Each scene shows the same named points in several views. A view is turned or mirrored, and shifted as a whole, has a little noise and may leave points out.

Scene 1
View 1
zakon: [-13  -5  12  14 -10  -9   1   6  14  -8   3  -5  -2   7   6   9  -3 -12
   6  15]
girob: [-11 -16  17  18 -19  -4  18   2  23 -26 -11  -9 -12  -3  -6  -2  -1  -2
   0   8]
libug: [-11  -6  12  14 -13 -10   2   4  13 -12   2  -3   0   5   5   8  -4 -12
   6  14]
Kudi: [-2  8  2 -5  0 -7 -3  0 -1  6  0  4  0  0 -4 10  2 -4  4 12]
vup: [  4  -4   5   5 -21  -8  10  -8   7 -19  -6  10   6 -10 -12  -1  -2   0
   4   6]
bivu: [  4   6   1   8 -22 -11   0  -9   5 -12   2  20  14   1   1   3  -4 -11
  15  12]
sopo: [  6   2   0  -7  -8  -6   3  -7  -2  -5  -5   8   5 -14 -17   4   2   6
  -2   5]
Volol: [ -1  -2   8  13 -24  -4  14  -6  15 -22 -10   9  -3  -2  -6  -5   1  -3
   9   9]
lona: [  0  -7   8  21 -34 -11   9  -7  16 -29   0  15  12   3   4  -1  -9 -14
  15  11]
bifo: [  3  12  -2 -11  -1  -6  -3  -5  -6   6  -3  10   2  -6 -11   7   5   2
   4   9]
rezat: [ -1   9   4   5 -13  -2  10  -6  10 -10 -11  11  -9   2  -4  -2   6  -4
  11  12]
gif: [-5 -7  9  4 -8 -9  0  2  5 -7  3 -2  4 -5 -6 10 -4 -4 -1  9]
nam: [ -5   3   8  16 -23  -6  10  -4  17 -18  -6  10  -3   8   5  -2  -1 -12
  15  13]
gobur: [ -2   6   2   2  -8 -11  -6   0   1   1   7   9  10   3   2  11  -3 -11
   9  14]
kuzuz: [  2   1   2   2 -14 -14  -8  -3  -1  -5  10  11  19  -3  -2  12  -7  -9
   6  10]
View 2
gif: [  4  11  14  -2  -4  -1  20  -3 -12  10  -6  -2  -2   0  -1   6   3  -3
  -3  15]
gobur: [  4  11  21   4  -5   3  22   3 -10   8   8   6  -4   3 -10  -1  -2   1
  -4  -2]
zakon: [  7  13  15  -4  -3   5  19 -14 -18   5   0   8  -1  -3 -12  15  13 -12
  -1   9]
lona: [ -8  -4  27 -14 -22  27  13   2 -18  -4   1  -6  -6  -6  -7  14   6 -14
   7   2]
sopo: [ -3  11  13  -3  -9  -6  18  10   1  14  -7 -12   4  -1   4  -7  -5  11
  -6   6]
Volol: [-10   4  14 -17 -19  14  11  -2  -6   2  -7  -9   6 -11  -5   8  10  -4
   4  -1]
libug: [  3   9  16  -5  -6   8  18 -11 -18   4  -2   4  -2  -3  -9  15  12 -11
   1  10]
bifo: [  2  15  14   5  -3  -8  21   8   1  15   3  -1   3   3  -4 -10  -6  13
  -8  -4]
nam: [ -6   5  17 -12 -16  18  13  -6 -10   0   2   1   4  -8 -14  10  13  -9
   3  -7]
kuzuz: [  4   5  26   4  -8   6  23  10 -15   8   6   0 -11   6  -3   1  -8  -1
  -2   8]
rezat: [ -6  11  12 -10 -12   5  14  -3  -1   6   0  -1  10  -7 -11   1   8   2
  -2 -11]
vup: [ -7   3  17 -12 -17   8  13   7  -5   6  -7 -14   1  -5   2   3   2   0
   1   5]
bivu: [ -3   0  27  -4 -15  16  19   9 -12   3   9  -2  -6   0  -9   2  -3  -3
   1  -6]
Kudi: [ 5 16 14  4  0 -7 22  0 -5 14  3  4  2  2 -7 -2  0  6 -7  1]
View 3
Volol: [ 14   6 -15   2   3 -28   0 -15   3  -3   6  -4 -15  14  -3  -2   2  -7
 -17   4]
bifo: [ -1 -12   2  -7  -4 -11   5 -20  12  -9   0 -24   5   2  -6  -3 -20  10
   1  -2]
bivu: [  7 -16 -15  -8  -2 -22  -4 -14   6  -4   5  -9 -15   9  -2 -16  -4  11
 -17   1]
gobur: [  2 -18  -2  -5  -2 -11   1 -21   7  -4  -2 -12  -5   4  -3 -12  -7  16
  -6  -5]
vup: [ 10   6 -13  -6  -4 -27  -4 -12   6  -9   6 -11  -8  12   0   2  -3   1
  -7   1]
gif: [  6  -3  -1  -2  -6 -14  -3 -19   3  -6  -3  -6  -3   8   3   3   3  14
   4 -10]
Kudi: [  1 -13   5  -2  -3  -7   4 -24   8  -5  -4 -14   2   3  -4  -4 -11  12
   2  -6]
nam: [ 12  -4 -11   6   6 -20   3 -21   1   1   1   2 -17  12  -4 -10   5  -3
 -18   2]
kuzuz: [  3 -17  -9 -12  -9 -17  -7 -15   7  -7   2 -11  -8   7   3 -11  -3  23
  -5  -7]
girob: [ 17  20  -5  13   3 -22   0 -20  -3  -4  -2   8 -10  16   0  13  17  -8
  -3  -4]
zakon: [  8  -8   0   9   1  -9   0 -25  -1   0  -7   6 -11   8   0  -5  13  11
  -3 -10]
libug: [  9  -6  -3   6   0 -13  -2 -23  -1  -1  -5   6 -12  10   1  -4  13  10
  -4  -9]
lona: [ 14  -5 -22  -2   0 -29  -9 -12   1  -2   5   4 -24  16   2 -12  12   5
 -22   0]
rezat: [  8  -2  -4   4   6 -17   8 -22   6  -2   1 -10  -6   8  -9  -5  -9  -5
 -11   3]
View 4
Volol: [  1  -7  -2 -21  -3 -12  -6  -3 -10  -2  -3  -3  10   4  -1  -6 -15   6
   6   1]
Kudi: [ -3   1   6  -6  -2   3 -27  -9  10  11   5  -9  -2   0  -4  10 -18   1
  20  21]
gif: [ -1   5  12 -17  -8   7 -20  -4   7  12  -4   0   3   6  -6  -1 -14   7
  13  13]
vup: [ -4 -10   1 -21  -1  -1  -8  -1   2  -2  -7  -6   7   5   0  -9 -10   8
  14   5]
girob: [ 10  -1   8 -27 -12  -9  -3 -15 -15  14  -7   7  10  13  -6 -10 -13   7
  -6  -2]
sopo: [ -8 -13   4 -14   3   8 -14 -12  14   5  -3 -13  -2   4   2  -3  -7   7
  22  17]
kuzuz: [ -9   6   7 -14  -2   8 -25  15  12  -3  -5  -5   2   0  -5   1 -16   6
  25  14]
lona: [ -1   5  -1 -25  -5 -11 -11  20 -12 -13  -7   3  15   2  -6  -8 -19   6
   9  -3]
bivu: [ -7   1  -2 -14   1  -5 -19  16   0 -11  -1  -6   7  -4  -3   0 -20   5
  20   9]
zakon: [  6  15   9 -15 -12  -4 -23   1  -5  12   1   6   6   5 -12   5 -23   2
   5   9]
bifo: [ -8  -8   3  -5   4   5 -24 -11  15   6   5 -16  -5  -1   1   7 -14   2
  25  23]
gobur: [ -5   5   4  -8  -1   1 -27   5   7   2   4  -7   2  -3  -5   8 -20   2
  21  18]
libug: [  6  13   9 -17 -11  -4 -20   2  -5   9  -1   6   7   5 -11   1 -20   4
   7   7]
nam: [  3   2  -2 -16  -5 -17 -14   4 -14  -4   1  -1  10   0  -5   0 -23   1
   6   3]
View 5
gobur: [ -4   9   1  15  -7 -21 -13  -4   4 -14  -4  -6 -16  10   1   6   5   7
  -2  -8]
nam: [  2  21  -2  -1  -6 -11  12 -10   7  -3  -1 -10 -16  18  -7  -3   4  -1
  -7   7]
sopo: [ 16  -8  -4  17 -16  -8 -14   4   4 -13   5   8  -8   9  -1   9   6   1
  -8  -3]
bivu: [  0  11 -10   3 -11 -17  -8  -6  -1 -10  -1 -16 -12  20   3  -2   6   3
  -1  -2]
rezat: [  8  11   2   4  -7 -14   7   2  10  -8   2   2 -16  12  -3   2   1   2
  -3   8]
vup: [ 15   2 -10   6 -15  -2  -2  -4   3  -7   3  -3  -7  17  -5   0   7  -4
 -12   1]
girob: [ 16  16   2   9  -6   5  20 -18  11   4   2   2 -11  10 -23   2   9 -10
 -27   5]
Kudi: [  0   5   7  22  -7 -19 -13   0   8 -14  -1   5 -18   4  -2  11   5   7
  -5  -6]
zakon: [ -4  22   8  17   0 -13   3 -19   8  -5  -6  -7 -18   8 -13   5   9   1
 -16  -7]
libug: [ -2  20   4  15  -3 -11   3 -20   6  -5  -5  -9 -16  10 -13   3   9  -1
 -18  -6]
gif: [  5   7   1  21  -8  -8  -8 -13   5  -9  -2   0 -13   7 -10   8  10   0
 -18  -9]
lona: [  3  20 -14  -4 -11  -6   6 -18  -2  -2  -2 -25  -9  23  -6  -8   9  -5
 -12   1]
kuzuz: [ -2   5 -10  12 -12 -15 -19  -9  -4 -13  -3 -16 -10  16   3   3   9   3
  -6 -11]
View 6
Kudi: [ 12   1  -9 -18   6   7   0   7   2  11  -3   1   8 -18   0  -2  12  -5
  -8  -4]
bifo: [ 18   0 -14 -15   9   1  -2   7  12  10   1   2  11 -17  -2  -4  12  -4
 -13 -10]
lona: [ -3  10 -25  -9  -3  26   3  -3  -8 -30 -26  10  -6 -17   6  17   1  -1
  -5 -17]
Volol: [  0   2 -19  -2  -4  16  -6   2  -7 -19 -12   3   4 -18   9  14  -6   5
 -14 -14]
bivu: [ 11   9 -26 -14   3  16   7  -2   5 -16 -16   7  -2 -14   2   5  10  -4
  -4 -16]
girob: [-12  -3  -4  -2  -7  20 -15   9 -23 -13 -15   4   9 -27   9  21 -12   7
 -16  -9]
rezat: [  9  -1 -17  -5  -4  10  -2   1  -1  -8  -2  -2   6 -12  12   5   0   4
 -12  -8]
kuzuz: [ 10  10 -18 -22  11  14   4   3   6  -3 -18  10   0 -22  -8   4  16 -11
  -5 -14]
sopo: [ 15   2 -16 -10  12   2  -7   7  14   3  -5   6  13 -23  -6   4   8  -4
 -17 -16]
nam: [  2   3 -19  -7  -8  20   1  -1 -10 -19 -13   1  -1 -12  14  10  -1   2
  -5  -9]
gif: [  1   3  -6 -17   6  14  -6   9  -7   2 -15   7   8 -27  -4   8   7  -6
 -10  -8]
libug: [ -5   4  -5 -20  -1  23  -1   7 -19  -2 -18   5   0 -23   3   9   5  -6
  -2  -3]
gobur: [ 13   6 -15 -20   5  12   6   3   3   1 -10   3   1 -16   0  -1  14  -8
  -3  -6]

Which points are out of place in each view (at most two, in the order of its rows)? Write none if all are in place.
view 1 => gobur
view 2 => none
view 3 => Volol
view 4 => none
view 5 => kuzuz
view 6 => sopo, libug
